Each row is a point on a landscape with many peaks, with its height.
A climber steps from a point to whichever of its 6 nearest points has the largest rise for the distance, and stops where none of them is higher. Distance is the straight distance between rows; heights are no part of it.
Ziba: [111 128  78 124 211 120  83 101 142 148 158 126 144 122 173  93 143  91
 100 102 174 149 110  97 165 128 150 144 141 109 112 130 120 148  99 109
 121 108 141  95 146 130]  height 33.4
fopep: [211 130 107 185 114 101 108 188 119 125 162  87 147 184  97 190 113 120
 146  78 182 144 140 111 105 165  85 118 173  79 133 132 132 118 170 110
 113 140 140 145 127 100]  height 46.2
Rit: [ 62 134 102 109 206 125  93  76 125 168 185 139 122 116 164  87 147  85
 110 135 137 131 138 111 152  72 160  96 109 136 109 151 119 146  87 146
 115 146 156  74  84 190]  height 42.2
piba: [196 138 109 168 141 116 130 171 127 139 119  98 149 178 106 171 136 137
 156 117 134 131 117 121 107 141  88 125 151 120 101 128 118 100 154 119
 119 139 129 143 132 120]  height 39.8
segi: [ 66 141 164  97  92 156 150 117 121 117  93 165 127  79 147 113 107 142
 150 186  74 127 104 133 148 111 169 130 107 186 137 133 143 161 160 113
 168 123 141 116  78 161]  height 64.4
Mupag: [163 121  93 133 163 145 104 117 132 128 118 123 150 119 139 131 144 123
 128 111 152 139 124 114 125 155 134 131 157 105 153 114 117 132  88 137
 118 121 114 131 175 106]  height 42.6
Lavub: [ 57 139  95 142 224 124 104  74 144 158 213 129  97 129 181  82 175 110
 108 120 132 113 146 111 172  54 137  62 108 172  94 145 111 150  90 147
 142 160 156  70  57 192]  height 41.0
leme: [ 77 126 139  95  94 134 155 100 167 114  90 180 116 108 146  94  86 153
 179 180  93 112 118 123 143  92 160 127 103 207 120 104 111 156 182 101
 200 167 134 119  33 171]  height 61.6
sutan: [ 82 130 172 127  72 155 151 128 107  95 100 142 102  65 127 145  98 135
 137 165  76 133 128 151 147 117 162 145 116 166 168 121 157 148 118 130
 141 110 120 148 134 129]  height 56.9
nukal: [214 131 106 169 122 113 122 166 129 124 157 101 156 167 115 169 149 125
 132  67 213 144 125 116 108 164 106 129 152  64 162 128 138 124 141 135
  93 141 124 149 143  97]  height 74.4
sogen: [ 77 150 163 102  73 185 120 133  86 119 120 151 101  44 119 116 110 107
 101 175  95 136 136 151 136 131 177 140 103 136 182 129 138 156  86 135
 123 115 123 128 127 119]  height 58.4
Lal: [180 140 121 156 119 104 141 171 133 135 100  98 146 171 106 151 132 153
 154 127  98 119 109 136 111 132  77 132 153 142  78 131 126  83 165 110
 133 144 126 142 115 126]  height 45.3
Zafef: [204 123 128 104  68 134 156 144 106 126 136 112 142 156  91 174 142 142
 112  96 198 151 171 145 112 180 105 136 109  41 156 132 158  99 132 132
  95  90 101 166 156  74]  height 50.0
sok: [179 132 138 138  49 125 161 166 110 114 142 121 117 164  84 170  79 138
 120 119 134 136 175 146 131 158  79 153  99  66 122 122 169  67 152 127
 117  98 108 184 149  63]  height 23.0
tasa: [ 77 162 160  95 101 178 104 129  90 141 120 150 116  56 133 108 121  92
 101 177  96 129 127 139 133 128 189 123 115 138 168 132 122 138  88 137
 121 122 139 104 112 135]  height 57.0
zevol: [189 131 101 194 164  85 127 165 129 151 146 103 151 201 117 178 135 118
 160  95 160 141 107  97 103 145  83 125 151 112  99 137 107 130 168 110
 118 148 135 129 125 131]  height 40.4
nub: [208 135 109 180 104 112 119 192 119 122 152  87 145 184  89 192 107 134
 148  99 152 137 139 118 110 159  75 118 165  90 121 133 126 100 173 106
 119 133 138 145 127 100]  height 48.0
fupat: [126 124 178  97  53 123 181 130 107  82 119 140  99 124 103 178  82 147
 151 136  86 137 132 166 149 114  86 180 116 136 124 117 194  75 165 154
 124 142 103 176 154  88]  height 47.7
Peri: [ 63 150 167  82 107 192 164 114  99 123  93 194 127  61 139 121  96 149
 151 200  70 140  93 129 160 100 160 138  83 189 143 136 146 154 156 127
 173 131 139 113  68 155]  height 61.9
voz: [ 96 118 168 106  63 130 177 102 114  95  84 166 117  88 146 164  85 161
 173 162  82 130 105 149 143  87 134 147 134 202 134 128 164 134 157 104
 162 141 108 163  94 135]  height 57.8
Rukob: [189 137 124 130  82 141 156 161 115 115 126 107 123 153  92 165 128 136
 127 124 146 133 169 142 111 152  94 136 118  83 135 121 151  82 116 141
 112 114 100 165 149  78]  height 36.1
teket: [201 138 113 143 105 138 136 164 122 123 127 103 136 158  97 169 138 138
 139 114 164 135 156 130 106 155  99 128 138  90 141 120 138  92 117 139
 112 127 109 156 145  90]  height 47.5
gitu: [100 122 138 125 134 113 118 116 153 129  90 119 135 128 135 100 128 137
 151 151  78 105 119 134 122 120 143 118 149 166 101 116 107 144 143 116
 140 122 142 124 129 154]  height 53.7
Navuv: [114 129 128 133 133 131 109 122 139 127  92 113 132 115 136 116 127 121
 139 151  90 114 130 128 120 129 148 122 154 149 120 111 112 130 110 125
 131 113 132 124 154 135]  height 39.4
gik: [208 127 116 126  86 139 141 156 116 125 143 107 144 159  93 169 141 139
 124 100 193 142 166 138 109 170 101 128 131  56 154 124 147 101 128 133
 103 112 108 162 146  80]  height 46.8
muz: [ 67 136 156  94 101 138 139 113 143 122  95 157 128 101 143  89 113 139
 150 175  78 117 105 128 141 114 170 123 117 185 126 125 120 154 168 119
 170 131 152 103  72 172]  height 65.8
padi: [ 64 185 175  64 147 186 145 123  83 167 106 200 116  44 120 111 133 121
 118 197  62 138 109 128 158  92 199 123  82 171 167 124 137 129  81 153
 128 130 164  86  75 143]  height 56.4
radov: [185 128  91 177 180 106 123 140 145 134 158 132 168 151 153 135 171 113
  97  63 202 146  83 102 129 165 123 139 143  88 163 131 134 143 107 129
 111 119 125 124 172 105]  height 73.6
voli: [207 133 106 192 135  97 120 167 136 124 171 102 164 171 136 157 162 105
 111  42 220 150  98 107 112 166 105 135 155  70 163 136 145 140 138 130
  92 138 121 144 151 108]  height 53.1
fek: [128 117 135 133 129  89 138 127 157 137  77 113 141 149 126 105 134 149
 156 135  81 106 109 139 118 114 118 129 150 175  85 115 109 120 154 106
 150 138 129 139 119 149]  height 53.2
Vaf: [112 125 109 120 153 139  80 111 131 133 112 119 140 105 146 110 122  98
 129 144 117 128 130 116 125 134 160 117 153 130 125 121 109 140 101 124
 122 116 135 112 154 134]  height 23.8
palo: [ 51 143 133  93 190 129 111  85 122 163 157 162 111 103 140  86 138 112
 120 157  96 107 130 121 138  77 166  88  93 157 129 152 101 137  95 166
 111 153 171  55  69 202]  height 52.9
nalok: [144 119 153  67  60 137 174 113  82 120  83 132 121 109 103 167 130 130
  81 113 155 166 161 150 114 166 110 151  87  59 161 139 166 103  89 151
  90  69  67 164 200  90]  height 15.4
sef: [ 78 148 148 112 113 151 102 124 115 131 111 135 123  82 143 106 120 103
 123 174  82 119 128 130 126 129 184 117 132 150 137 130 119 144 118 132
 131 118 151 102 118 155]  height 60.0
rede: [144 126 139 117  77 137 166 140 117 105 102 112 107 115 106 156 127 134
 119 136 117 134 167 156 124 139 112 151 115 111 144 111 159  94  88 150
 118 112  89 166 167  92]  height 17.7
sot: [137 119 125 141 156 104 122 121 151 140  88 112 144 151 123 121 134 137
 157 137  90 108 113 129 113 122 120 122 150 156  90 116 106 128 136 114
 134 124 133 134 144 143]  height 44.4
geme: [110 125 164 122  85 113 166 128 133 105  79 127 125 112 138 141 119 150
 156 147  71 122 113 153 134 106 135 140 147 188 116 117 154 127 143 111
 159 125 117 150 117 131]  height 58.1
Popo: [176 130 137 110  42 129 165 151 107 121 121 125 122 149  90 172  94 130
 110 123 150 147 179 145 124 161  91 153  84  61 130 122 170  63 136 132
 101  92  96 180 162  64]  height 27.2
fipa: [ 56 162 152  76 163 146 123 106 107 162 123 172 118  86 128  92 134 124
 118 179  77 113 116 120 137  95 185 104  89 159 140 143 109 131 111 158
 125 144 177  59  64 188]  height 60.9
mupak: [ 50 125 127 106 183 124  98  91 147 153 176 149 109 127 155  78 137 121
 124 154 103  96 125 119 134  74 144  91 105 160 100 154  98 142 132 152
 125 152 170  64  78 191]  height 54.5
tapob: [135  99 101 175 218  84 119 117 156 157 146 123 128 196 125 107 146 141
 153 107 141 107 104 112 126 117  96 128 129 153  68 116  79 151 149 100
 158 148 137 124 133 150]  height 26.4
ves: [ 87 121 173 113  60 144 157 126 100  94 103 138  91  63 107 149  97 131
 118 153  97 142 149 163 142 126 148 164 102 139 177 115 160 135  92 140
 125 110 102 159 159 113]  height 46.7
zoza: [194 121 130  99 101 144 155 134 101 120 138 112 157 147 107 161 179 157
 104  84 206 156 149 150 113 192 121 130 114  27 175 138 164 124 116 151
  91  85 106 157 186  98]  height 57.1
sosop: [ 85 150 155  96  81 184 107 125  83 124 122 139 107  51 128 108 120  99
  94 163 107 132 140 148 127 141 178 132 118 128 180 131 126 146  75 132
 119 115 118 117 132 118]  height 63.8
deved: [ 70 182 167  82 107 192 119 130  74 156 126 177 116  48 127 109 133  96
  95 182  89 131 119 137 135 115 194 122  96 146 186 132 130 133  71 145
 113 128 147  94  91 130]  height 56.6
Paz: [113 123 168 116  64 128 174 134 111  90 103 127  97  96 106 161 109 137
 128 145  94 142 154 163 135 121 117 165 113 134 151 107 177 102 105 153
 123 117  93 172 167 103]  height 36.4
rudu: [186 121  98 204 132  64 115 192 123 132 168  88 154 204 110 195 111 124
 158  79 161 144 119  95 105 167  67 116 181  99  94 148 117 126 200  83
 120 144 142 131 119 118]  height 33.2
nesum: [ 81 122 148 107  97 115 137 109 168 123  89 147 131 117 145  81 112 147
 156 159  82 108 110 131 134 108 157 121 127 191 114 114 112 151 173 110
 169 140 143 115  72 168]  height 64.2
Terek: [ 97 134 148 128  99 145 120 129 125 114  91 121 119  93 133 120 119 119
 131 162  80 121 132 140 126 129 163 127 141 156 142 118 136 140 108 125
 137 107 129 128 144 133]  height 48.7
pizo: [151 125 106 117 127 151 117 123 122 116 107 112 130 103 127 133 142 125
 120 123 135 130 147 129 114 154 140 128 153 111 151 114 123 124  73 138
 120 116 101 135 174 103]  height 80.1
zedif: [173 125  87 196 210  82 126 129 144 159 143 122 150 189 132 138 148 113
 139  97 175 141 100  90 118 135 114 133 135 118 104 119 110 153 134 114
 134 139 139 124 147 130]  height 71.3
kem: [130 127 166 106  51 119 182 142 113  97 114 130  99 125 100 174  91 137
 133 139  99 146 154 160 146 130  91 176  96 109 133 112 190  72 134 159
 110 122  93 178 167  85]  height 36.2
Roseb: [ 64 154 127  87 173 140  94  88 107 171 148 161 132  95 143 102 132  81
 109 159 115 123 124 120 134  91 185  99 110 138 136 151 109 133  81 155
 102 141 160  65  89 191]  height 59.0
suvuf: [183 129 129 104  65 145 169 144 109 117 117 117 129 143  93 164 136 136
 109 117 168 143 179 146 110 162  98 142 101  68 147 123 154  85 109 143
 102  99  86 170 164  77]  height 35.3
Noze: [ 98 124 171 123  70 136 170 128 114  89  99 132  99  89 121 159 108 145
 144 149  78 133 136 162 139 104 135 155 127 169 152 117 174 123 121 137
 141 116 109 165 150 118]  height 50.1
konak: [217 133 113 160  99 123 126 179 118 123 153  91 143 174  91 180 119 132
 137  94 183 136 154 126 109 164  94 122 150  73 145 127 138 102 153 122
 106 128 125 158 130  87]  height 56.8
livi: [ 99  85 126 164 196 114  91 109 206 127 158 138  99 157 150  50 127 149
 132 115 120  81 122 112 129  72 119 105 142 204  53 137  66 143 172  95
 169 181 146 124  78 157]  height 29.4
Luzaz: [103 118 168  70  65 159 148  98  67 112 100 132 105  59 106 125 114 125
  70 129 133 150 154 167 123 155 145 151 100  84 180 132 141 156  62 139
 106  80  78 145 180  98]  height 18.9
negu: [ 53 144 152  79 124 148 142 112 132 135 107 173 119  95 135  80 124 147
 136 186  79 116 106 125 144 104 170 118  97 180 130 133 115 148 166 137
 167 146 164  77  54 181]  height 64.3
buni: [171 120 150  66  54 145 169 127  80 129  90 135 141 127 103 188 135 130
  81  99 179 176 161 150 114 179 106 140  79  37 162 151 182  89 121 147
  86  47  79 168 209  82]  height 32.6
Naka: [153  96 100 170 181  71 135 136 164 152 126 123 133 195 104 111 147 150
 166  99 125 107 106 120 106 115  79 141 135 168  57 132  72 114 178  99
 151 169 127 136 105 157]  height 23.7
meze: [155 119  82 171 217  96 114 114 148 151 139 128 151 163 146 122 142 109
 125  97 173 140 100  92 136 135 129 137 139 113 111 117 115 153 111 111
 135 123 138 115 158 121]  height 70.7
gub: [ 76 174 152  88 120 171 103 120  88 156 124 163 125  65 134 108 130  89
 101 177  97 129 120 131 131 115 197 114 113 138 163 139 116 126  81 144
 113 131 153  84  97 153]  height 56.1
damep: [ 79 126 174 113  70 164 159 114 103  94  95 160 114  64 134 151  84 153
 160 170  75 139 107 147 157 106 155 145 111 190 159 132 164 153 145 121
 156 119 125 151 110 138]  height 61.1
zus: [156 121 107 154 178 104 115 126 146 149 104 111 150 163 120 136 137 133
 157 131 118 116 110 116 114 127 109 126 149 136  96 116 100 128 129 120
 130 132 130 131 153 135]  height 35.5
noded: [152 117 124  87  99 155 150 110  94 107 105 116 126  99 111 136 153 143
  96 108 155 146 162 150 115 173 129 135 122  75 168 130 141 127  70 148
 116  93  79 146 183  92]  height 27.3
kesor: [101 128 157 117  93 108 148 117 147 117  73 132 131 115 142 111 117 152
 157 155  73 112 111 144 133 110 149 130 141 188 114 114 131 142 152 101
 165 128 129 137  99 147]  height 62.0
san: [ 68 102 121 135 197 119  87  95 177 141 180 131 106 150 159  61 143 133
 130 132 119  84 126 115 141  76 118  98 128 171  67 142  84 153 149 118
 147 156 154  95  97 167]  height 46.1
mezuz: [188 140 134 163  67 124 154 184 109 105 147 105 120 172  81 172  79 156
 131 115 109 122 149 141 128 156  68 139 133  93 105 137 152  65 175 114
 147 111 126 175 128  77]  height 34.8
mor: [ 54 115 122 132 199 130  96  88 165 144 196 151  96 132 166  67 156 128
 119 134 111  88 125 118 147  58 127  78 112 181  79 160  92 145 135 142
 138 169 159  70  64 186]  height 48.1
Ruga: [185 123 108 112 111 149 141 128 119 117 122 111 139 131 114 151 162 146
 122 103 176 138 153 139 111 169 114 131 134  71 163 117 139 115  89 148
 109 116  94 153 171  89]  height 47.6
suvon: [ 89  87 129 129 152  95 111 109 200 132 118 137 114 149 132  52 120 148
 151 123 102  86 121 124 120  85 123 115 136 197  80 122  77 138 174 106
 160 161 147 123  81 164]  height 46.3
Defib: [129 125 133 106  85 147 146 126 105 101 100 113 107  89 114 136 132 129
 106 134 122 132 163 146 118 149 134 142 124 109 163 118 141 122  69 143
 121 105  86 155 172  98]  height 65.5
kuded: [113 113 154  88  69 149 156 115  90 104  99 124 105  77 109 138 120 127
  89 133 127 145 162 160 120 150 135 153 110 101 174 121 143 137  64 140
 112  98  76 154 178  99]  height 19.6
Godop: [202 137 100 211 154  75 117 174 135 132 166  99 157 189 135 167 147  96
 127  52 213 156 103  90 108 156 106 130 158  85 136 140 137 142 158 119
  99 142 130 136 138 117]  height 30.5
reb: [205 123 119 133 109 129 138 147 119 118 156 100 159 157 118 158 177 147
 112  64 218 145 129 142 115 186 113 130 131  34 180 131 155 130 128 145
  83 116 117 148 168  96]  height 60.7
tob: [162 137 124 142 125 135 134 146 131 120  94 102 131 136 117 153 139 131
 140 138 103 121 138 135 113 136 118 125 150 136 125 110 132 102 105 136
 127 122 112 147 160 111]  height 30.1
Difa: [ 58 174 164  63 164 155 142 112  96 166 108 189 114  67 119  95 134 131
 123 189  64 123 110 125 153  93 193 113  83 169 149 131 118 131 101 156
 135 139 175  62  53 175]  height 58.7
Zopu: [ 75 135  78 130 233 112  93  89 145 160 203 106 112 143 185  75 168  97
  97 111 168 132 141 104 170  72 138 101 114 141  85 127 125 157 105 126
 142 139 159  84  85 164]  height 25.3
gegep: [ 81 114 120 120 170 120  90 100 154 142 131 125 132 132 150  83 123 114
 137 150 104 105 125 121 128 113 144 112 132 147  95 126  94 151 136 123
 128 123 157  98 127 166]  height 51.0
Vazil: [175 125  87 180 198 102 118 127 143 152 132 123 154 170 141 144 145 115
 136 101 167 142 102  97 117 137 116 134 145 112 121 116 115 144 120 123
 124 137 135 127 162 123]  height 52.6
lozog: [191 126 111 210 141  83 122 174 139 126 196  96 180 173 151 133 195  97
  61  25 221 135  81 124 126 176 107 127 138  63 165 144 147 156 123 134
  82 105 115 137 182 114]  height 32.0
mide: [147 129 120 128 110 148 132 133 127 110  96 108 120 110 120 142 135 128
 128 139 115 122 152 137 111 140 134 129 145 127 144 110 132 114  83 136
 125 111 100 146 169 103]  height 38.0
funi: [192 135  94 206 184  79 128 153 140 148 151 112 156 192 135 165 148 101
 138  77 195 151  94  89 107 143 108 132 148 101 121 129 126 145 150 120
 116 144 132 130 141 125]  height 40.0
Segiv: [ 81 129  80 111 211 117  82  91 139 159 175 125 131 124 180  91 147  80
 102 118 165 142 129 106 163  97 151 129 128 118  95 138 122 150  98 122
 120 122 149  88 117 155]  height 24.7
Zopa: [ 57 136 134 103 151 131 102 102 139 148 135 140 127 111 144  82 126 111
 128 172  94 104 124 120 124 107 160 105 115 148 109 140 104 142 138 141
 126 129 166  77 101 181]  height 55.8
bibe: [159 118  94 117 154 154 106 113 118 114 130 119 153 105 140 123 158 133
 113  90 164 144 120 121 133 174 133 132 153  87 169 122 124 137  80 143
 113 117 103 124 183 102]  height 47.8
kab: [163 121 150 105  27 114 164 145 101 124 119 144 124 153  91 183  58 129
 106 127 126 159 161 144 135 172  87 167  72  49 129 115 186  54 154 128
  91  92 100 186 174  61]  height 11.2
zep: [197 136 112 176 100 109 130 193 121 123 136  93 146 180  92 178 105 148
 153 112 119 126 125 126 116 151  69 120 160 109  89 142 125  82 178  97
 133 132 133 147 114 112]  height 42.5
mer: [ 92 108 101 139 217 108  89  97 154 153 162 123 124 159 153  86 134 121
 133 128 136 108 128 110 144 100 122 118 122 142  71 120  94 161 135 111
 145 129 152 104 131 151]  height 37.2
Paf: [128 121 125  91 109 170 109 111 102 108 115 114 127  79 125 113 139 125
 101 115 134 133 150 138 123 162 148 131 145  99 165 125 123 141  67 138
 120 107  87 129 172 104]  height 33.3
Kevip: [ 82 106 137 138 153 124 105 102 224 111 128 153  87 132 147  43 100 142
 141 149 105  94 119 108 123  55 135 109 127 214  94 133  79 141 189 120
 175 198 160  91  28 165]  height 51.1
rof: [ 70 104 135 133 177 122  91  99 200 126 167 150  98 137 159  50 137 141
 127 133 112  80 118 118 128  66 121  96 128 191  76 151  78 142 169 124
 148 177 157  91  62 173]  height 54.9
tozo: [ 98 125  77 137 236 109  91  97 148 157 183 115 121 150 177  80 149  98
 102 109 171 131 129 100 168 101 140 128 120 126  81 123 123 165 111 108
 140 125 159  90 120 144]  height 27.4
deki: [ 87  98 134 158 190 121  95  98 216 119 157 145  90 139 162  45 125 140
 126 129 112  82 123 104 128  52 125  94 139 215  61 148  73 142 177 106
 166 198 155 101  41 160]  height 31.9
Sisir: [178 126  95 151 169 128 111 127 136 136 114 113 151 149 130 148 147 123
 142 115 150 136 116 110 112 139 120 126 150 114 133 112 116 125 104 133
 121 132 121 135 169 112]  height 37.6
denum: [189 132  86 204 197  79 131 143 147 142 159 127 168 170 159 122 164  99
  91  63 209 148  81  90 126 154 129 139 138  99 132 128 129 152 116 117
 126 119 136 115 159 116]  height 41.1
Lafan: [209 126 107 193 117  86 106 187 128 120 172  85 146 184 117 180 126 107
 133  45 208 151 132 108 108 171  93 127 173  68 145 133 143 127 167 112
  95 142 132 148 135  97]  height 48.2
zoru: [181 117 103 121 138 142 139 127 114 116 143 116 160 129 128 137 183 152
 102  75 191 148 118 133 125 187 121 128 137  51 187 127 147 138  96 157
  96 110 111 138 188  98]  height 56.7
zumer: [ 64 125 142  89 114 135 136 105 178 122 108 172 109 114 139  63 109 151
 153 173  94 102 110 120 139  94 155 118 107 199 122 118  99 149 181 129
 184 170 158  86  35 179]  height 63.6
fuz: [ 66 145 175 107  88 190 148 127  94 113 102 173 116  46 132 131  95 140
 141 188  70 142 106 138 157 114 171 139  92 181 167 133 157 157 138 132
 156 119 138 132  97 142]  height 62.1
Dob: [182 125 102 180 171  84 128 154 134 157 131 108 150 197 109 162 143 135
 166 109 140 128 104 108 107 135  75 127 143 128  83 135  95 118 171 105
 126 151 135 128 126 143]  height 35.8
Nedet: [ 66 165 161  97 114 167 122 134  97 139 114 159 120  66 134 107 122 110
 116 188  76 130 115 130 139 121 191 121 105 157 152 135 130 142 120 138
 139 123 156  92  93 156]  height 58.9
vusom: [211 138 103 165 125 127 123 171 124 129 141  95 146 172 106 178 135 128
 145  95 180 139 134 120 103 156  97 124 150  87 143 126 132 110 142 133
 105 136 128 148 140 101]  height 59.7
pumik: [ 90  96 126 131 166 101  98 102 183 144 128 130 121 152 136  66 131 145
 147 129 104  89 116 126 124 100 121 112 136 176  80 123  82 144 162 107
 145 146 147 118 109 163]  height 48.8
tozim: [101 135 113 101 146 155  71 108 117 139 132 125 139  87 154 105 124  86
 118 142 125 134 132 118 134 135 169 118 148 118 133 134 108 136  92 130
 111 120 130 100 149 142]  height 22.3
Gevi: [196 125 107 169 133 114 127 154 133 121 171 108 168 159 136 147 182 133
  97  48 217 145  95 124 121 178 109 135 142  52 187 131 148 146 123 146
  84 119 117 140 172 104]  height 54.7
dor: [162 139 155 137  59 129 169 164 115  96 128 118 107 160  95 163  85 151
 140 125  94 128 140 152 140 136  73 160 116 112 102 130 177  61 163 131
 135 122 114 176 141  71]  height 36.6
visir: [122 117 159  81  53 130 177 123  95 108  87 133 105 100 102 161 111 130
  93 132 135 160 165 158 124 145 119 165  87  89 161 118 164 105  81 147
 100  98  72 168 185  95]  height 1.5
luzu: [125 125 113 107 130 161  93 113 118 118 111 117 135  88 136 119 133 115
 112 126 130 132 142 126 125 152 151 129 156 111 155 117 114 136  75 133
 120 115 106 124 170 112]  height 41.9
zed: [124 133 153 136  95 127 152 142 127 107  84 108 117 108 121 147 126 139
 140 150  76 119 135 152 126 120 132 139 147 160 128 114 153 113 111 130
 139 118 111 153 148 117]  height 44.9
petum: [206 127  98 152 134 131 127 147 131 125 145 113 156 153 122 158 163 133
 127  78 202 146 117 120 114 166 110 132 147  69 171 124 140 125 115 143
  96 137 112 146 160  96]  height 63.0
vunan: [ 61 113 135 115 159 125 108  99 196 124 149 161  94 122 152  51 127 142
 130 148  98  87 111 115 124  70 133  99 118 194 100 150  79 140 172 138
 155 179 165  68  43 179]  height 67.9
Nizi: [177 122 137  78  80 149 170 122  88 121 106 122 141 131 105 165 158 142
  89  98 184 163 163 149 109 178 114 136  97  41 160 143 165 108 107 151
  94  69  84 164 193  89]  height 47.4
vara: [ 49 129 118 117 208 125 105  77 137 159 191 154 104 120 157  81 152 117
 120 138 113 100 139 115 147  60 147  77  97 166 106 157 102 144 101 159
 123 159 162  59  69 200]  height 72.6
Lipo: [106 105 111 139 189 104  99 104 159 147 124 121 135 155 137  93 131 128
 146 138 114 101 119 120 126 111 122 119 137 152  81 120  89 150 138 109
 137 128 148 118 141 153]  height 39.7
soko: [202 119 117 171  67  97 137 190 101 108 168  98 134 181  69 190  70 147
 119  97 145 128 174 139 117 171  75 124 155  66 126 123 138  82 186 102
 144 104 132 178 137  77]  height 26.5
Dokit: [ 69 120  97 120 212 120  81  89 146 158 187 121 119 139 167  82 140  97
 119 134 146 113 138 109 150  86 138 107 118 137  82 137 109 153 120 128
 126 135 159  88 111 166]  height 27.5
kolob: [ 83 133 164  88  61 177 125 117  79 114 118 135  97  46 115 113 110 111
  83 153 116 133 149 159 129 142 161 146 103 111 187 126 135 156  69 134
 115 104 101 134 147 105]  height 50.3
Vadi: [ 65 132 150  75  94 190 172  83 109 120  75 213 123  67 149 122  62 164
 178 214  82 126 106 110 154  89 146 144  72 213 124 127 124 144 166 105
 187 163 112 132  42 165]  height 53.4
puvo: [156 137 144 134  93 108 164 156 129 118  83 105 131 150 119 144 125 154
 153 132  80 115 109 150 124 121  95 146 153 159  85 123 150  86 154 113
 149 144 114 154 111 112]  height 50.7
Beka: [105 111 180 100  57 133 181 102 100  76 100 161 109  87 131 182  80 164
 173 151  85 133 112 160 145  84 117 162 137 194 144 127 179 117 155 125
 147 142 109 168 117 121]  height 56.5
zan: [131 132 165 122  72 123 177 144 116  92 106 120 104 121 116 167 110 146
 143 137  79 132 136 159 137 113 104 161 130 152 122 118 182  88 135 142
 136 129 101 168 143  98]  height 40.5
Noda: [194 105  94 198 108  57 116 202 114 110 175  79 150 203 101 207  90 132
 139  69 157 140 141 113 103 179  62 109 212  86 115 141 120 114 206  82
 133 137 150 151 138 103]  height 22.5
vami: [190 132  97 182 174 104 126 153 134 147 133 110 155 182 122 167 141 122
 155 103 163 142 103  99 103 141 101 126 148 110 116 123 113 130 140 125
 117 142 131 134 143 124]  height 46.4
tular: [130 113  84 149 219 106  97 104 146 152 142 128 142 159 152 108 133 109
 133 116 153 132 116  99 141 123 130 132 137 122  94 116 103 156 115 111
 139 121 150 114 154 132]  height 50.9
koz: [106 137 132 105 109 168  93 117 101 118 115 124 119  69 136 113 126 103
 108 144 117 130 144 133 126 151 167 125 145 121 159 126 114 140  78 128
 120 113 110 117 151 119]  height 41.8
sipeg: [172 149 137 146  99 124 153 166 126 121  98  99 131 156 106 157 130 149
 148 132  91 117 122 147 120 129  90 137 146 141  95 125 148  79 147 123
 138 132 117 152 129 105]  height 45.9
bevat: [111 117  89 124 201 124  82 100 144 149 142 125 139 132 161 103 127 100
 129 129 146 133 121 101 144 123 147 125 143 118 103 122 109 152 105 114
 127 118 144 102 151 139]  height 37.5
Zik: [ 62 108 135 108 153 118 102 100 182 137 141 144 112 129 151  58 126 139
 139 151  96  85 115 124 126  90 135 106 122 176  96 138  89 150 171 128
 146 153 161  89  80 178]  height 60.2
fava: [ 72 118 143 107 130 119 111 107 162 135 110 136 127 125 143  74 120 134
 144 161  85  98 117 128 128 113 153 113 129 173 108 126  99 148 160 123
 146 130 158  98 101 172]  height 61.7

Where does a climber stop that starts at each point below?
kem -> muz
zan -> muz
Lal -> muz
Paz -> muz
kab -> nukal
nalok -> nukal
